A landscape with many peaks, sampled at points; each row gives a point and its height.
From any point a climber takes the steepest step (rise divided by distance) to one of its 2 nearest points. It stops when none of these is higher. Distance is the straight distance between rows; heights are no part of it.
<877>: [124 101 168 146  81  97 157 107 141 134  80 129 129 127 110 103  91 131
 140 152 126  44  96]  height 232
<379>: [118 171 129  92 129 161 177 101  62 167 182 143 126 121 126 202 153 134
 145 155 115 133 185]  height 328
<86>: [141 135 139 176 132 119 128 146 167 104 109 129 154 105 126 123 133  86
 109  90 122 162 162]  height 442
<754>: [165 150 160 184 204 118  96 133 173 106  89 104 163  77 128 126 121 177
 167 160 147 162 127]  height 476
<97>: [137 145 107 106 188 117  94 155 152 110 154 135 113 131 139 114 148 153
 130 125 130 153 122]  height 643
<241>: [100 112  62 110 119 156  86 128 139 143 115 126 144 143 138 142 172 144
 100 101 172 169 123]  height 646
<596>: [122 104 121 179  82 115 119  98 150 117  72 126 159 146 132 119 124  72
 107  76 175 138 109]  height 277
<319>: [153 131  84 111 181 122  74 174 128 123 125 130 127 139 140 119 119 161
 165 148 134 186 101]  height 533
<265>: [ 99  89  68  90 105 156 106 107 119  87 135 135 138 163 125 145 123  93
 112  95 158 180  99]  height 514
<686>: [100 149 120  42 103 123 163 152 115 149 154 141 158 170  76 198 143 114
  99 111  67 112 139]  height 231
<634>: [177 199 191 188 137  96 105 137 110 124 168 126  95  89 193 137 136 137
 114 118 121 139 169]  height 206
<761>: [ 84 138  71  85 148 179 116 103 111 162 136 123 137 125 125 165 212 192
 121 124 164 136 126]  height 799
<130>: [132 110 145 141 107 117 130 118 143 142 127 120 100 131 151  85 109 132
 122 146 137  72 108]  height 298
<410>: [ 79 164 117  92 157 158 166 108 109 110 193 133  78  93 122 136 171 121
  94 106 108 118 166]  height 84
<674>: [132 131 140  83 163 159 169 116  79 131 159 140 111 136 113 126 139 162
 188 182 106 121 146]  height 763
<777>: [147 155 163 142 144 126 132 151 126 114 127 137 129  99 128 130 147 148
 152 134 103 137 156]  height 124
<903>: [192 139 177 128 139  64  98 134 176 121 172 129 135 133 139  93  95 114
  65 143 122  98 110]  height 413
<667>: [135 128 139 190 117 122 121  82 180 148 108 103 129 109 149  97 151 129
  77 117 163  84 152]  height 498
<909>: [120 121 139 109  65 114 150 136 112 157 106 139 152 158  96 166 133 118
 123 118 104 102 120]  height 126
<807>: [137 185 171 168 159 125 143 107 142 122 167 117  86  78 162 114 163 138
  89 114 125  91 166]  height 25
<684>: [ 83 139  62  93 160 141 109 114 141 164 116 114 126 116 130 126 177 194
 113 138 154  94 109]  height 677
<758>: [157  94 112 195  92 131  90 122 144 131  96 128 149 139 169 103 122  88
 127  90 185 184 127]  height 329
<124>: [153 121  70 102 156 115  57 189 144 136 114 132 157 164 141 137 127 141
 131 117 134 186  96]  height 457
<534>: [159 111  93 126 117 111  60 190 159 157  78 127 199 159 132 153 125 131
 112 101 140 153  86]  height 366
<839>: [131 123 106 100 179 120 120 139 137 124 152 122  85 126 148  74  96 150
 141 173 116  96  92]  height 676
<757>: [154  90 137 155 103 153 124 137  90 118 108 140 137 138 132 121 108 111
 189 146 131 192 150]  height 248
<98>: [ 82 107  55  90 131 115 137 120 134 135  74 118 141 142  83 124  81 144
 146 151 119 106  61]  height 642
<338>: [ 95 102 144 159  92 186 180  64  81 109 134 123 101  89 123 129 113  98
 154 148 133 140 175]  height 593
<106>: [ 92 105  85  97 118 163 122 119 124 118 135 134 132 141 109 145 148 120
 123 115 137 166 135]  height 565
<284>: [159 125 164 132 107  80 127 154 160 116 115 142 159 128 111 114  95 116
 121 137 106  98 111]  height 195
<5>: [125 100 143 177 169 131 151  77 188 113 134  81  92 112 137  70 107  94
  84 129 146  79 125]  height 528
<816>: [134 176 139 143 165 173 135 110  90 123 171 120  93 115 170 144 190 187
 162 102 156 183 135]  height 513
<639>: [146 142 142 143  79 103  96 112 152 187 116 119 142 127 162 115 162 182
  79 149 153  43 113]  height 238
<113>: [ 87 106 134 137 107 167 165  84 113 108 151 125  76 106 133 102 122  88
 114 121 135 116 142]  height 515
<882>: [174 148 153 100 159 149 135 138  65 146 154 138 123 156 137 146 140 185
 209 182 117 147 129]  height 679
<13>: [139  84 123 142 118 114 122 125 115  80 102 143 127 158 132  97  69  70
 162 110 149 168  89]  height 698
<299>: [112 115 101 153  56 119 107 111 143 144  89 127 157 155 139 145 151  92
  78  63 165 143 112]  height 239
<914>: [181  91 144 163 131  94 111 149 132  92 110 138 134 143 147  79  55  87
 173 136 135 165  98]  height 607
<58>: [ 99 140 161 135  45  79 170 119 106 157  98 137 141 135  93 172 117  99
 100 104  96  58 133]  height 158
<507>: [ 99 144 117  86 147 168 157 152 102  99 155 136 148 120  83 201 132  90
 129 107  81 193 186]  height 430
<450>: [ 93 114 154 144 155 162 176  92 154 109 141 107  70  90 145  69 120 106
 113 137 131  75 137]  height 439
<16>: [ 94 112 138 108 138 163 175 152 143  87  83 132 171 104  56 157 114 100
 156 113  79 149 157]  height 517
<691>: [ 96 149 106 115 159 190 134  93  99 131 150 125 119 104 131 157 201 180
 143 124 159 160 147]  height 680
<278>: [171  94 160 138  88 109 129 142  96 116 131 146 106 167 138  95  70 105
 175 154 117 132 106]  height 512
<711>: [ 96 104 116 120  35 134 141  80  98 185 102 129 127 161 117 149 152 140
 110 129 157  71 104]  height 96
<289>: [127 119  66  81 143  95 111 162 131 134 105 128 139 155 102 116  70 145
 154 164 103 126  59]  height 719
<333>: [106 173 121  57 126 135 174 136  88 178 177 145 147 144  91 217 160 129
 115 140  79 110 172]  height 275
<785>: [180 133 179 173 194  93 104 120 172  96 111 108 155  81 124  93  85 154
 139 179 137 132 130]  height 394
<569>: [110 109  99  91 102 130 117 135 123  76 105 129 169 178 112 160 118  64
 111  71 140 180  97]  height 472
<870>: [172 134 157 134 178 147 113 168  97 119 116 134 138 122 124 143 125 176
 219 169 114 179 123]  height 605
<673>: [156 150 118 175 128 124  87 147 159 125 127 131 145 125 158 132 161 101
  96  80 153 185 159]  height 435
<150>: [104 140 140  60 111 103 174 148 124 119 158 149 127 149  80 153 122 114
 113 121  63  91 134]  height 194
<287>: [ 99 121 153 174  64 140 165  87  57 151 147 122  99 105 147 151 106  96
 130 126 131 123 189]  height 708
<364>: [140 137 114  88 169 116 104 151 141 128 182 137  77 146 155  93 129 141
 113 142 121 115 107]  height 824
<830>: [160 172 166 190  96 105 105 133  93 154 166 125  82 108 200 125 129 120
  98 113 131 123 180]  height 342
<584>: [156 115 153 130 130 110 124 165 139 117 104 137 154 118 112 115 107 143
 165 156 105 126 120]  height 161
<458>: [130 114 135 136 153 108 129 107 184 142 155  95  90 132 147  80 116 114
  66 136 138  51  94]  height 401
<125>: [144 104 150 210 129 117 136  80 181 117 114  94 121 112 142  79 107  94
  93 114 158 101 138]  height 673
<580>: [110 150 147 120 157 166 166 171 113 108 114 131 158  98  71 187 133 106
 150 106  65 171 182]  height 478
<782>: [157 132 152 172 173 147 100 162 137 122  77 117 161  96 125 140 136 174
 191 151 140 168 126]  height 541
<295>: [161 149 161 183 104 110  90 101 165 170 103 110 154 106 161 120 162 177
  94 149 161  76 136]  height 343
<927>: [ 86  91 111 104 114 131 152 126 128 143  73 126 156 131  81 132 115 157
 159 151 120  89 104]  height 587
<850>: [ 96  91 123 130 148 142 160 142 158 102  58 125 175 101  67 127 100 127
 170 135 109 124 122]  height 547
<140>: [106 152 129  98 146 162 173 120  76 123 178 144 132 110 103 203 129  97
 152 144  94 181 195]  height 382
<717>: [ 90 104  98  99 166 144 149 114 136 120 129 118  88 114 120  82  98 143
 145 161 125  96 102]  height 608
<277>: [169 107 134 188 100 136  95 151 117 125  99 134 145 132 156 114 125 110
 162 120 151 194 144]  height 281
<774>: [113 115 129  83 128 128 156 134 119 106 162 145  99 145 107 110 116 108
 128 124  99 119 127]  height 159
<115>: [114 177 151 122 169 134 161 123 124 108 184 132  73  93 145 109 161 131
 106 117 104 102 161]  height 31
<282>: [132 129  80 138 138 131  81 142 166 130 123 125 139 144 155 123 165 123
  87  86 170 171 131]  height 542
<334>: [116 100  78  64 154 128 131 145 108 124 140 135 122 162 102 121  94 145
 164 161 107 141  97]  height 794
<399>: [ 88 121 108  65 146 170 158 105 105 113 202 135  70 129 125 110 143 117
 106 134 113 114 131]  height 125
<204>: [135 123 112  63 181 131 136 164 108 119 149 144 131 150  97 137 119 160
 187 172  90 149 120]  height 862
<462>: [126 108 123 136 101 128 131 121 118  86 140 143 107 148 139 105 101  62
 121  90 140 171 122]  height 611
<425>: [157 192 175 166 152 122 125 132 133 125 149 125 111  91 157 133 169 163
 130 117 126 133 152]  height 106
<719>: [114 124 171 139  52  85 160 102 124 138  74 141 126 143  96 136 117 104
 108 122 125  40  95]  height 192
<318>: [116 124 149 152  40 118 138  96 117 186  97 120 133 133 145 125 148 158
 110 135 140  42 125]  height 144
<670>: [129 133 156 200  65 116 117 118  53 160 148 125  90 109 191 147 111  91
 115 108 142 147 197]  height 536
<449>: [125 129 117 138 113 118 126 142 153  85 113 133 155 140 129 130 122  55
  95  56 127 179 137]  height 522
<459>: [ 79 138  73 106 188 140 136 105 154 144 105 105 117  96 117  95 131 183
 129 160 134  71 107]  height 594
<732>: [148 174 128 124 179 138  95 149 123 123 169 131  99 130 160 141 184 176
 143 105 144 178 119]  height 486
<357>: [173 146 153  95 160  84  88 156 155 130 184 136 103 136 157  90 110 147
  92 164 120  88  95]  height 617
<813>: [130 110 108 130 111 127 102 164 152 156  71 126 182 136 105 147 136 148
 127 119 130 123 109]  height 304
<50>: [188 122 169 140 110  53  97 137 173 126 127 130 174 144 126 108  82 106
  84 134 133 100  88]  height 270
<707>: [107  97  97  80  68 124 125 110  99 164 124 138 137 191 107 160 133 136
 120 129 141 110  87]  height 98

Where does a climber stop that starts at each point below?
<584> -> <364>
<719> -> <125>
<115> -> <204>
<507> -> <204>
<711> -> <125>
<785> -> <204>

Call two points neighbours if one is among the 2 nearest of the other. Go from one point of each pair to the other, from neighbour to neighbour, staying as high as possible. Name the lowest point that can't be avoided.
<761> and <364> -> <459>
<125> and <761> -> <425>
<758> and <13> -> <757>
<125> and <287> -> <450>
<13> and <241> -> <569>
